Points, in no order, along strands that fork, close into loops and pass close to each other.
(in the rows, 100 means zero)
Points whose rows are less than 71.2 apart are linked; no others are. Some points are linked to none.
<1667>: [114 118  81  90  79 101  81  69  94 115  90  76  96  91 108  92 136 117
  94 115 102 119 165 115  68  99  89  66 111  82 105 117  98]
<1802>: [120  74  78  57 152 109  74 129  64 106  97 110  84  58 130  82 115 118
  98  84 117  97  73 118 116  89 120 115 138 106 113  98  86]
<315>: [116  93 113  96 125  97 100 118 103  91 117 137  87 106  89  89  78  96
 110  91  88 102  48  89 124 118 104 112  95 107  98  91  98]
<1104>: [ 85  73 111  97  97  85 118 101 118  91  87 109 131  50  72  52  99  82
 120  82  98  93  91  96  92 113  99 103 115  90  87 126 105]
<414>: [129 138  78  87  92  81  71  95 101 121  96 131  58 142 131 126 133 125
 113 131  79 116 119 111 103  90  87  52  78 110 134 104  97]
<619>: [ 64  83 121 121  95 102 116 118 109  76  83  94 135  81  88  98  92  85
 111  97  98  84 101  99 102  98 106 109 110  98  81 132  96]
<1850>: [134  80  73  76 137  97  85  98 103 117 132 100 109  86 105  74 106 102
  82  61 112 108  45 109 107  96 108 131 106  94  96  76 107]
<118>: [107 115  95  79  92  90  82 102  95 124  85 143  59 123  97 103 101 112
 108 119  75 114 116 109 110 130 100  62  88 103 126  93  90]
<666>: [120 109  56  77  90  85  51  67 112 144  89  90  85 123 121 119 139 113
  80 104  91 125 106 120  82  94 101  78  87  90 110  94  97]
<168>: [ 71  92 130 138 102 100 132 129 101  62 108 107 133 112 111 121  79  86
  98  96 102  81  65 101 124  69 108 128  98 104  90 123 106]
<823>: [ 53  90 116 126  94 122 103 121  99  88  69  46 125 100  86 146 102 100
  88 118 113  83 120 105  97 100 120 119 104 109  76 118  74]
<1877>: [111 100  96 115  98 100 108  82 112  99 122  86 112 106  89  78  92  94
  92  87 105 107 105  84  88 100  91 104  95  95  93  94 113]
<1822>: [115 139  80 103  91 103  71  77  98 122 117  88  69 156 138 151 122 117
  85 121  92 113 132 107  88  70  93  74  83 114 123  88  95]
<1288>: [124  98  97 104 117 103 145 104  96  95 148  80 124  86 104  84  89  94
  88  87 117  87  74  84  96  63 102 137 103  96  96  88 111]
<20>: [ 95 103  67 106  85 107  70  54 117 137  93  38  97 123  96 131 121 101
  59  91 113 123 116 105  74 105 109 110  90 100  89  75 103]
<1342>: [152 119 103  92 110  97 137  96  84  99 171 111  91 104 122  77 104 109
 101  95 112  99  86  94 103  66  81 113 101 100 119  81 119]
<446>: [ 99 113  82  57 101  98  71 118  80 129  53 134  59 100 119 121 116 118
  92 141  78 104 125 125 112 114 126  59 103 100 122 108  69]
<608>: [108 105  86 126  75 100  92  44 123 104  99  56 115  95  79  82 113  96
  80  72 116 120 113  81  69 105  93 103  85  85  82  92 131]
<519>: [ 90  90  73  63 118  99  56 106  93 139  64 113  66 106 106 127 104 105
  75 104  89 108  77 115 112 126 134  94  99 106 105  84  71]
<1511>: [106  92  81  99 102 100  84  78 113 111 108  79 111 100  85  83 103  96
  87  78 105 110  95  97  87 113 102 108  97  95  88  91 102]
<1378>: [ 82  83  91  75 105  90  72  98 119 127  67 121  88  88  76  94  97  90
  96  92  80 102  80 101 103 142 118  88  91  99  97  98  79]
<1714>: [109 102  81  78 112 109  82 111  75 105  98  99  90  93 113  97 108 113
  96 109 100 102 127 116 101  99 103  92 120 100 105 105  83]
<896>: [ 92  77  84  79 138 112  75 124  84 105  84 106  85  79 102 107  93 100
  96  89 103  90  73 103 118 117 124 113 119 110  97  93  76]
<1837>: [ 70  92 139 138  62  95 139  92 110  68  83  75 149  66  88  83 108  92
 112 101 114  92 120  94  84  87  92 103 107  79  80 147 118]
<70>: [ 58  99 139 148  83 100 127 125 103  58 100 110 131 126 109 133  73  85
 104 106  93  83  91  99 122  79  99 110  90 103  96 125 106]
<735>: [ 86  75 124 103 135  97 135 145  96  70 113 114 122  62 108 110  84  86
 104  86 111  74  26  96 129  68 121 148 114 106  99 110 103]
<352>: [100 107  62  90 112 119  68  99  78 122 101  51  90 120 127 146 119 118
  68 108 113 107 118 118  95  86 116 114 111 109  97  87  80]
<137>: [104  83  90  61 104  98  85 100  85 111  79 116  98  58  95  60 115 108
 116 103  93 100 133 119  90 123 107  72 126  89 105 119  82]
<1029>: [ 95  87  73  88  93  93  66  69 120 128  80  79 108  99  79  93 112  95
  76  79 102 117  91 104  83 125 107 100  90  89  90  84 101]
<1241>: [ 89 111  92  95  72  88  80  59 130 131  72  99  80 115  79  99 105  97
  79 101  86 120 124  90  73 128 103  72  78  88 105  86 107]
<1322>: [146 116  76  90 117  93  55  82  96 119 137 116  69 148 130 121 119 113
  92  93  91 121  58 112 109  93  94  94  86 105 119  80 101]
<98>: [ 69  63  85  86  99  99  79  80 117 116  54  54 124  52  68  85 130 104
  91  81 115  96 105 114  77 137 120 101 115  94  74 110  83]
<332>: [113  95 125  87 118 107 143 143  73  76 121 119 104  73 106  93  72  88
 118 112 113  74  84  92 123  77  96 131 119 110 105 100 104]
<808>: [ 75  98 116 107 125 124  98 157  70  68  80 112  81  90 105 143  66  86
 108 114 109  76  79  96 135  96 115 119 117 121  90  99  79]
<1517>: [ 64 111 128 130  86 115 110 129  99  79  77 102 102 130  94 145  72  90
 105 127  89  84 117  91 117  99 100 102  84 112  97 102  89]
<1444>: [103 100  91  77  99  91  76  94 107 124  84 130  73 110  88  92  95 102
 100 103  78 114 102 103 104 134 106  75  89  97 114  94  87]
<607>: [ 90  91 102  70 111 102  84 126  78 104  69 146  65  79  95  97  86  98
 121 118  79  93 109 112 121 133 112  78 116 108 108 107  72]
<1745>: [ 89  86  83 102 107 112  88  90 100 108  95  48 120  89  86 102 112 102
  81  90 117 104 111 102  84 108 113 117 111  98  79  97  91]
<817>: [107 110  88  94  74  83  73  51 129 130  85 106  84 113  79  85 107  96
  85  88  88 129 108  91  78 127  91  72  74  83 106  81 119]
<143>: [117  92  97 108  86  90 129  73 114  98 116  74 132  56  79  44 107  93
  95  75 119 105 100  83  75  86  91 117 104  79  85 110 130]
<8>: [108 106  78  97  76 104  79  53 102 118  89  54 104  79  91  84 135 110
  83  95 116 123 145 106  61 108  95  89 109  78  89 107 109]
<1628>: [ 88 105 117  88  91 118 108 131  72  89  70 119  86  87 101 111  79  97
 125 136  92  79 155 113 110 119  96  84 115 107 101 104  77]
<222>: [ 53  77 100  97  82  92  81  82 134 115  45  77 119  65  59  95 120  91
  94  94  95  96  98 106  74 139 123  91  96  89  79 119  88]
<299>: [ 98  98  62  67  87  88  54  68 112 154  64  80  87 106 108 115 136 111
  63 110  94 122 112 126  79 115 119  82  94  87 104  87  87]
<1749>: [115 109 123 101  96 105 132 127  83  79 116 137  86 108 103  88  72  98
 131 118  98  89 114  91 120 106  79 100 104 112 109  94 107]
<1373>: [ 69  83 102  77 124 113  80 134  80  98  51 131  68  72  93 125  81  92
 111 114  89  81  86 104 126 130 128  90 116 115  99 100  64]
<1781>: [124 134 114 121  97 116 126 109  73  80 143 119  74 147 127 119  82 108
 113 118 104  90 122  90 114  86  72  97  92 117 114  72 113]
<411>: [ 95 121  93 101  94 116  85  95  90 115  99  82  77 136 109 140  95 110
  79 121  97 105 137 102  94  95 104  93  95 108 106  84  86]
<1383>: [153 109 100  70 107  83 113 104  89 105 143 142  87  92 113  48 115 116
 124  94 100 112  93 113 105  90  80  90 107  95 125 103 117]
<71>: [139 111 106  80  99  91 124 106  85  98 138 134  86  95 112  59 102 110
 124 104 101 107 118 106 105  92  74  91 109  99 121 101 115]
<1182>: [ 94  90 120 122 114  93 133 120 114  77 121 109 129  95  96  94  81  87
 102  86  99  90  53  89 116  81 107 128  96 102  92 113 109]
<1339>: [127 105  73  91  91  86  53  43 128 135 115 100  85 142 103 106 115  97
  79  79  92 132  75 103  86 112  88  92  68  88 105  65 117]
<327>: [133 108  72  90 103  87  55  60 114 132 126 108  77 148 116 112 117 105
  81  83  91 127  66 109  99 101  89  93  74  97 109  70 107]
<243>: [127  86  39  71 112  93  44  74 100 132 104  71 110 105 125 105 144 113
  76  77 113 123  81 129  89  88 104 107 104  94  98  87  99]
<1017>: [111 115 109 123  89 102 128  87 103  87 131 101 101 119  97  80  84 101
 110  98 101 101 118  77  95  95  77  91  92  98 103  85 118]
<781>: [ 94  92 137  92 108 107 148 158  73  60  96 123 114  64 115 108  70  80
 129 119 111  61  85  97 129  76  93 130 124 112 100 115 103]
<1696>: [114  91  77  83  88  99  85  66  97 114  91  65 114  61  88  59 135 109
  91  83 121 115 132 111  66 112  97  93 119  81  89 113 107]
<74>: [116 116  64  76 102  91  53  83 102 137  90 103  70 133 125 129 124 112
  76 111  87 119  97 117  98  97 107  82  88 101 117  90  87]
<699>: [103  84 119 103 131  93 102 124 116  84 112 135 101  98  88  92  83  86
 109  80  89  98  22  91 129 113 110 123  95 108  92 100  99]
<62>: [128 117  87  95 103 102  89  93  88 103 130 113  81 125 116  94 102 111
 102 100  97 109 111 104 101  95  84  89  99 100 114  90 102]
<644>: [115 113 120 128 119 112 119 120  96  75 140 110  90 134 104 120  68  95
  97  96 101  90  52  80 127  84 105 129  90 115  96  82 106]
<821>: [ 87 116 110 152  91 108 116  72 121  84 121  73 100 158  98 127  81  95
  88  96  96 103  99  65  97  81  89  95  67 104  98  76 118]
<575>: [147 106  67  67 114  88  67 115  85 106 104 119  93  93 131  77 142 123
 119 106  93 112 105 121  99  76  90  70 110  98 121 124  96]
<267>: [ 87 101 145 141  90  83 141 121 119  63 116 146 118 126 100 102  71  89
 126 103  85  93  56  88 128  95  90 104  80 103 105 115 120]
<425>: [158 109  82  65 119  80  74 105  92 110 124 140  82 102 123  66 131 120
 122  94  89 120  74 122 110  91  82  80 102  99 125 110 106]
<1048>: [ 77 123 128 125  64 104 122  95 108  85  83 104  96 122  88 110  81 102
 117 129  88  95 167  80  92 112  77  71  83  98 109  93 107]
<573>: [ 91 119  96  86  67  86  84  62 122 136  65 104  75 112  89 101 112 107
  83 121  78 121 151 100  67 127 100  57  86  87 112  94 104]
<1184>: [120  89  78  93 142 110  89 107  92 100 135  86 102 104 110 103  95 102
  78  73 115 100  54  98 110  87 115 136 107 111  93  76  99]
<1555>: [104 112  79  66 110 112  69 133  56 106  62 124  60  92 130 128 113 118
 100 139  95  96 128 128 120 102 121  69 115 103 119 110  71]
<892>: [ 78  82  92 120  92 110 104  84 108  98  83  17 130  73  76 106 129 105
  82  88 132 102 118 105  75 109 112 123 113  93  67 114  96]
<1632>: [ 77  84 127  87  89 115 120 130  85  78  66 112 110  61  93  93  87  87
 136 128  95  70 148 108 102 119  98  89 125 104  90 124  78]
<599>: [ 78  73 120  77  98 109 119 122  87  90  71 106 113  45  90  74  97  92
 134 112  99  75 140 109  94 116 103  93 135 100  87 125  80]
<1281>: [129  92  82  66 139 100  80 119  75 107 114 124  81  85 119  80 105 109
 102  88 105 105  75 115 116  96 103 107 121 104 113  98  95]
<755>: [ 42  86 125 108 106 101  94 137 104  77  58 142 100  90  90 137  82  79
 119 110  76  78  69 108 128 114 118 103 105 112  91 132  77]
<179>: [104 118  71 106  86 107  68  52 108 131 113  53  87 135 115 135 124 108
  67 100 110 124 129 107  71  86  99  94  90  99 100  79 103]
<401>: [134  93  56  63 129 101  62 117  72 108  95  94 100  77 139  87 145 123
 103  98 107 107 105 128  98  69 104  88 125  98 115 121  85]
<1387>: [ 75  91  90 122  76 103  88  61 123 111  67  26 120  87  65 117 129 101
  74  87 124 112 113  96  71 119 113 114  91  92  68 107 106]
<66>: [ 72  56  89  94 110 104  92  97 111 105  69  49 138  46  76  83 133 105
  96  76 124  88  96 114  83 123 120 117 123  97  74 112  88]
<640>: [106 126  83 111  81 108  84  57 100 113 118  64  89 125 118 119 120 111
  85 103 105 119 150  96  70  86  85  81  94  96 106  90 107]
<1260>: [ 81 129 117 119  73 101 113  86 108  98  86 108  76 137  93 119  83 108
 109 130  83 101 160  81  91 114  81  66  75 102 115  81 104]
<238>: [101 113 142 143  92  96 154 116 109  62 129 126 109 137 107 105  71  94
 121 105  95  85  74  76 126  83  81 107  78 108 105  92 121]
<1416>: [105  87 102 101 103  82  87  84 137 107  99 126 104 103  70  67  89  87
 104  75  85 114  61  88 100 133  95  93  78  90  93  94 109]
<313>: [ 86 106 119 135  88 117 129 112  97  74 107  74 125 114  99 114  81  94
 101 111 111  88 123  85 101  82  90 112  98 101  87 104 101]
<173>: [ 75  74 101 106 110  84  87  97 135 101  82 113 123  91  71  86  95  80
 101  72  85 102  52  96 104 123 112 106  86  97  88 111  98]
<1559>: [ 86 111  96 109  96 117  95 101  90 104  96  70  98 119  97 127  87 102
  85 113 102  98 132  96  94  99 105 105 101 104  89  93  85]
<1068>: [130  98  74  86 142 108  67 104  82 107 131  97  80 119 120 116 104 108
  75  80 112 109  48 109 115  94 112 129 104 111 100  73  94]
<1187>: [152 102 104  73 125  92 137 111  83 106 163 119  95  76 110  69  98 109
 105  91 110  95  61 101 106  71  96 128 106  93 122  84 114]
<776>: [ 81  86 127 123  73  93 132  92 111  77  86  70 146  48  77  67 110  90
 110  91 120  90 116  89  75  92  96 107 116  80  78 144 118]
<1059>: [128 118  94  92 121 112  90 116  70  95 134 120  69 121 119 108  93 111
 101 103 105 101  90 103 116  92  95 105 107 109 111  87  95]
<164>: [115  93 112  90 103  80 101  99 119 106 106 151  86 100  76  58  87  96
 125  88  78 111  75  94 111 139  89  85  92  97 108  95 104]
<1402>: [108  99 105  69  99  99  94 124  80 101  84 162  65  88  97  82  87 106
 132 121  79 103 120 115 121 136  97  71 108 109 117 107  85]
<1419>: [119 101 101  73 139 119  98 150  48  77 109 123  68  72 129 107  85 104
 107 110 127  85  80 108 127  84 107 117 138 114 111  91  91]
<293>: [ 43  91 138 124  82 102 114 132 106  69  64 130 120  98  94 130  85  80
 123 115  78  78 102 110 120 108 105  98 102 105  93 142  89]
<1572>: [ 83  82 110 120 101  94 125 105 116  84 108  85 142  78  89  83  94  86
  99  83 106  92  79  93  97  83 107 120 103  93  82 123 108]
<1568>: [ 57  70  82  81  96  85  65  82 136 135  42  84 115  78  65 103 116  90
  79  83  92  99  72 109  87 143 129 100  91 100  81  94  82]
<301>: [108 120  91  71  97  95  78 115  84 123  70 148  51 115 112 116 104 118
 106 135  76 110 121 120 114 121 109  56  95 104 128 102  80]
<1550>: [ 79  85 122 113  83  79 125  99 127  82  84 126 126  68  72  57  94  79
 130  89  85  96  96  89  95 112  92  88 103  90  93 134 113]
<458>: [102  92 123 116  91  92 174 115 102  79 129  79 149  64 102  85  85  88
 104 104 117  79  82  85  98  50  94 134 101  85  99 117 120]
<667>: [ 62 102  98  99  81 100  86  81 126 140  52  58  93 116  80 140 107  99
  61 119  95 107 118  99  75 120 128  99  88 106  86  87  86]
<1086>: [141  95  77  87 102  81  83  61 119 119 130 111 104  98  96  54 114  99
  91  66 102 125  76 102  86 104  84  95  88  82 100  81 125]
<1279>: [103  96 127 119  78  81 165 101 112  80 118  99 139  67  91  60  88  87
 114 100 110  89  93  80  93  74  84 112  99  85 101 118 129]
<1052>: [ 71  80 109 100 108  92  90 110 120  98  76 125 104  92  75  94  87  82
 110  88  77  92  67  97 111 127 112  99  91 104  91 112  87]
<881>: [ 75  71  78  88 124 105  67 109 105 117  68  87 104  90  85 116  98  96
  81  82  97  92  67 105 108 126 132 118 102 111  89  89  77]
<241>: [124  90  70  68 130 110  86 112  65 104 115  73 113  69 133  86 131 123
  94  92 123  99 118 124  91  69 106 116 135  98 106 108  89]
<1042>: [ 84  96 128 120  84  88 128 114 115  76  93 133 113  97  81  82  77  86
 131 106  84  93 105  86 108 113  85  91  97 102 101 117 108]
<1374>: [ 56 103 105 121  75  99  92  77 137 118  58  59 105 122  69 134 102  91
  73 107  95 110 110  91  76 112 121 102  74 102  88  97  99]
<1636>: [ 46  77 137 113  82  93 123 120 107  71  64 125 137  69  90  99  97  80
 131 102  85  75 103 115 103 106 100  96 118  96  85 153  91]
<888>: [121  86  50  79 119  97  51  76 100 132 110  77 100 120 115 110 122 107
  70  71 111 120  70 120  97 100 109 117  95  99  94  75  96]
<1413>: [139 123  75 103 101  95  80  67 102 111 145 104  83 143 131 105 124 112
  96  91  96 117 106 103  89  80  74  77  88 101 117  85 115]
<431>: [ 79  93 121 143  88  79 116  88 139  76 107 108 131 114  85  87  89  86
  96  77  93 105  62  88 103  93 100 102  76  90  94 119 123]
<324>: [107 110  85  80 115 120  80 127  59  98  89 107  73  99 122 122  99 114
  97 119 101  95 121 116 115  94 111  94 119 107 109 100  76]
<800>: [111 108  85 114  70  98  84  38 112 111  92  63 103  81  81  77 125 105
  82  82 114 123 135  88  63 110  89  90  94  80  90  99 131]
<1036>: [123 105 108  77 104  90 102 115  90 101 108 159  71 102  98  68  91 107
 134 106  84 109 100 107 120 130  86  80 102 106 117  99 100]
<1847>: [ 66 106 146 134  56 104 135 109 105  65  73  94 128  95  92 103  86  88
 129 124  99  84 149  92  94 103  78  86 101  93  92 126 109]
<307>: [108  97 118 125  76  81 157  82 120  85 115  83 139  58  82  50  95  88
 102  85 115  95  92  74  81  71  89 112  95  79  93 118 136]
<1001>: [ 75  99 151 133  88  88 141 136 105  58 106 156 112 115 110 118  69  85
 127 106  84  86  62 100 138  93  92 109  91 110 103 126 114]
<1473>: [104 129  97 109 110 131  91 124  60  87 115  96  66 136 122 150  78 106
  87 123 110  89 114 101 119  86 102 108 104 121 105  78  84]
<864>: [ 96  77 101  66 109 100 102 116  84 100  80 120 100  55  91  63  97 100
 125 101  92  87 125 113  97 121 103  85 131  99 100 115  81]
<262>: [ 96  91 125 106  90 110 142 119  87  83 107  74 135  66  97  80  90  92
 115 112 118  82 130  93  91  79  88 119 119  93  88 119 102]
<1219>: [ 94 124 105 126 109 129  98 113  83  87 115  87  75 153 112 155  72  97
  87 114 102  89 100  84 113  85 107 115  86 123 101  75  90]
<660>: [ 89  82 107 120  82  89 121  80 120  89  90  61 145  46  74  59 120  91
  97  74 122 100  92  93  76  94 104 118 108  82  72 127 122]
<1767>: [102 122 104 143 105 122 113  89  96  85 141  72  92 159 111 141  76  95
  87 100 104  92  99  75 105  73  94 114  81 117  95  70 104]
<11>: [114 116 108 122 124 115  89 108  95  92 129 110  68 153  99 137  74  97
  88  96  97 104  48  82 126  98 109 119  82 119  99  70  98]
<1777>: [128 100 114 106 105  96 170 106  97  91 153  88 123  76 101  80  83  93
 101  99 116  81  76  80 100  54  95 132  96  90 107  91 116]
<24>: [117 106  90 101  88  84  73  50 135 123 108 115  81 134  83  85 102  99
  90  78  86 131  78  87  89 124  81  79  65  86 104  65 122]
<1025>: [ 88 103  82  96 112 108  71  97 104 124  91  91  74 139  98 139  85  99
  72 104  91 108  80  97 106 112 121 109  87 113  99  76  84]
<1162>: [ 92  69 105  94 145  95  94 126 112  91  99 120 110  75  93  96  90  87
 102  67  98  92  21  96 128 108 120 132 105 110  88 100  92]
<1282>: [101  98  81 132  86 103  93  51 127 103 107  44 122 115  83 102 108  92
  70  71 117 118  91  83  77  96 100 116  81  94  77  83 126]
<1370>: [125  89  99  69 126 100 105 120  74  98 122 128  92  77 110  68  94 104
 111  93 104  98  88 107 114 100 101 110 123 102 107  99 100]
<384>: [101  93 103 102 119 113 107 120  88  90 115  93 106  98  99 102  81  97
 101  98 109  88  94  93 108  96 105 119 112 107  93 100  92]
<101>: [112 114 121 125 108 106 130 118  97  75 134 114  93 133 103 109  69  96
 107 103  99  91  79  79 121  91  91 117  87 112 101  86 106]
<469>: [106 132  98 112  74 104 102  69  96 100 113  89  85 123 113 102 111 115
 105 113 100 111 169  95  80  95  71  67  94  94 116  90 110]
<741>: [ 90 103 133 119  89  98 135 126 103  71  97 136 103 110  93  96  69  90
 136 115  88  86 106  87 121 110  81  94  93 111 106 107 106]
<1761>: [102  75  96  86 106  88  99  94 118 106  97 105 121  61  75  51 103  89
 104  70 101 101  83  95  91 116  98 105 106  90  88 105 104]
<1500>: [ 54 111 125 144  83 108 106 104 120  86  84  78 110 144  90 150  81  92
  85 114  92  97 106  88 103  89 110 102  73 107  95 104  97]
<1576>: [ 95 108 110  95  86 111 108 115  84  93  89 113  90  97  97 101  83 103
 118 125  95  91 152 103 103 115  89  84 109 103 106 102  89]
<1089>: [ 81 130 114 132  73  94 112  62 122  95 103  93  80 148  89 117  87 103
 102 104  85 109 139  65  87 104  77  70  66 102 112  72 122]
<542>: [115  83  99  78 119  91 103 104 101 107 113 113 108  70  92  57  95  93
 107  81 101 101  83 100 101 110 100 109 113  97  97 100 101]
<359>: [100  82  69  70 127 110  66 109  77 121  84  91  93  82 111 104 113 113
  88  95 105 102 102 116 103 111 122 103 119 102 104  97  78]
<907>: [108 134 108 118  93 124 110 112  71  83 122 106  74 143 123 132  81 108
 106 123 104  90 141  99 110  87  80  94  95 117 111  79 101]
<1335>: [131 130  67  79  94  85  66  98 104 123  80 119  72 125 132 122 142 120
 109 137  75 113 129 115  93  81  94  51  84 103 128 114  88]
<1647>: [112 105 107  89  95 105 118 116  82  91 112 120  93  93 101  76  87 103
 121 111 100  94 134 102 104 101  84  93 114 103 109 104 100]
<593>: [141 138 108 110  95 102 123  95  79  90 160 134  71 144 138  98 109 125
 125 110 101 101 113  96 107  81  65  81  89 117 125  77 122]
<1816>: [159 129 104  95 107  94 131  96  84  97 173 129  82 118 132  78 115 120
 116  99 108 102  91 103 102  68  73  99  98 106 125  83 125]
<488>: [100 102  66  63 112 100  53 102  88 141  64 107  68 114 120 131 120 115
  72 114  89 111  94 120 106 109 130  87  99 101 113  90  74]
<211>: [111 128 112 121  72 103 134  80  90  84 130 102  93 119 113  83  92 111
 119 110 104  99 160  82  87  91  61  73  95  97 111  82 126]
<1469>: [ 81 121 114 151  77  96 114  59 127  86 107  77  96 154  87 114  85  97
  95  91  93 111 111  59  91  93  84  81  60  97 101  77 126]
<1605>: [141  88  76  81 125  92  83  80 111 118 140 105 108 101 101  67 109 102
  86  64 107 118  51 103  98 101  96 118  96  90  93  74 113]
<1107>: [122  90  74  71 110 100  83  90  85 114 109  77 115  66 111  63 131 110
  94  83 120 111 122 121  78  90  99 102 126  85 101 112  98]
<322>: [103 123  83  79  72  93  77  73 105 129  69  97  80 105 110 108 131 119
  89 134  88 121 161 117  69 106  99  54  94  84 115 108  93]
<1876>: [ 51 102 139 137  83 104 114 130 105  64  77 123 117 121  99 138  75  84
 113 116  82  83  95 103 122  98  99 102  90 108  98 126  95]
<950>: [ 54 105 114 138  79 103  99  88 128  98  76  65 117 135  78 139  92  92
  79 103  96 104 105  88  89  98 116 100  75 104  90 106  99]
<705>: [ 76  84 141 113  87 100 157 137  92  66  99  97 152  64 110 100  87  81
 121 112 109  70  96 103 111  66  94 128 119  98  91 139 106]
<528>: [103 102 120 112  78 107 139 100  93  82 104  83 122  77  95  72  92  95
 117 112 114  89 147  88  85  91  78 100 113  89  92 111 112]
<941>: [ 89  91  74 103  82  98  71  55 123 131  76  44 109 102  76 113 122  99
  67  88 112 122 106 103  73 120 113 108  89  94  81  82 104]
<329>: [106 138  90  99  92 109  83  96  85 117 105 107  62 147 127 145 107 117
  90 131  88 108 140 108  99  86  93  74  87 111 123  85  90]
<572>: [ 91  68 111  92 146  99 119 138  95  84 106 110 116  56 100  94  89  89
 107  78 109  79  42  92 122  89 120 140 123 108  93 106  94]
<1595>: [118 107 104 105  77  90 122  74 107  96 112 108 104  77  83  48 100 101
 114  91 103 108 134  84  80 108  79  85 102  86 102 105 126]
<595>: [109 107  97 105 131 113  81 119  87  92 112 112  67 131 100 132  74  96
  89 100  99 102  53  94 126 110 117 119  97 117 101  76  91]
<1672>: [109 101 114 109  71  92 129  83 104  90 100  90 118  65  79  48 101  96
 117  99 110 102 142  82  75 104  79  90 111  83  93 118 120]
<751>: [ 72 110 135 128  62 104 130 111 105  73  78 108 110 107  89 103  78  93
 132 128  90  84 155  88 100 110  77  78  89 100 100 109 106]
<1128>: [ 67  70  80  73 108  89  62  92 125 140  50  98  98  90  75 108 107  90
  81  84  90 100  65 107  99 141 131 102  87 103  89  85  78]
<527>: [ 86 105  78  77  86  98  71  72 112 150  61  71  83 112 100 130 121 108
  63 116  93 116 127 118  76 117 126  88  95  99  98  85  83]
<820>: [ 75  87 142 106 100 111 145 151  81  60  90 110 133  69 114 112  77  80
 126 114 106  60  95 103 123  74  96 128 121 106  89 129 101]
<314>: [121  96  92 110 130 107 123 107  98  95 146  81 113 106 108 100  86  98
  81  79 116  92  58  88 107  73 110 142 100 107  87  82 108]
<289>: [ 80 108 109 131  89 119 114  99  99  86 100  58 119 118  92 122  90  96
  94 110 109  94 133  88  89  90  97 109  99 100  84 100  93]
<1046>: [ 98  88 132 101  90 102 168 126  87  78 114  78 146  55 101  82  85  87
 115 112 121  70 111  91 100  61  88 130 118  91  98 122 110]
<286>: [ 61  95 144 140  60 101 134 104 106  61  77  80 143  84  92 102  98  91
 117 114 106  86 135 100  91  92  85  95 104  82  84 145 110]
<1428>: [139 107 117  76 121 105 145 134  63  89 149 122  87  75 115  85  83 101
 115 110 117  83  75  98 120  68  94 132 116 106 121  90 109]
<578>: [125  95  54  74 136 102  43  99  83 124 107  95  80 116 132 126 121 116
  77  83 109 115  52 122 118  92 117 115 104 106 105  78  90]
<830>: [ 73 112 109  94  83 107  97 101 104 121  62 100  80 110  86 127  88  99
  89 133  82  97 143 100  91 121 113  80  92 104 101  95  80]
<582>: [ 52  78 113 100 121 109  90 139  95  83  55 125  93  76  90 130  86  84
 116 106  86  75  70 102 124 117 125 107 114 115  88 120  71]
<1873>: [136 136  72  99  92  86  61  75 109 120 122 108  70 152 139 132 138 119
 101 114  85 118 107 104  89  74  80  61  78 110 129  92 104]
<771>: [ 66  60  95 104 117  99 110 103 116  93  81  52 152  44  82  80 126  98
  94  66 123  85  75 110  90 101 117 133 121  99  73 119 100]
<1357>: [ 66  64 101 117 111  95 115 108 117  83  94  63 158  59  88  89 115  94
  88  69 119  90  64 110  95  86 121 135 112  98  76 126 101]
<120>: [132 106  84  94  84  86  94  59 111 110 122 102 100  90  94  50 116 102
 100  80 105 120 115  94  76 102  78  82 100  81 104  95 128]
<1014>: [145 100  83  66 131  94  65 109  84 111 118 135  76 102 120  80 116 119
 106  89  94 115  58 117 119 103  99  95 108  98 118  97  96]
<752>: [123 109 112  96 128 110  97 128  81  89 126 132  67 112 102 103  78 102
 109  98 101  98  60  97 129 108 104 110 106 114 107  84  96]

A piece is all that can be reached along the links. How many separate loops has the piece of each point below (a circle has one, a figure eight two, a Y none), and how many tips (points with one link)?
<1667> => loops 1, tips 4
<211> => loops 2, tips 0
<593> => loops 2, tips 1
<1876> => loops 3, tips 1
<644> => loops 0, tips 4

A tip is a point with one link. Name the tips that can be reached along the links from each point below, in the order of the rows.
<1187> => <243>
<8> => <1802>, <137>, <1322>, <1282>
<595> => <735>, <313>, <1001>, <1335>
<1374> => <519>

Name the points in between on the shortest way along the links from the first point to the second, in order.
<24>; <1667> => <817> <1241> <573> <322>
<488>; <293> => <74> <666> <299> <527> <667> <1374> <950> <1500> <1517> <1876>
<1605>; <528> => <1086> <120> <1595> <1672>
<66>; <359> => <98> <222> <1568> <1128> <881> <896>
<1288>; <705> => <1777> <458> <1046>
<1413>; <411> => <1873> <1822> <329>
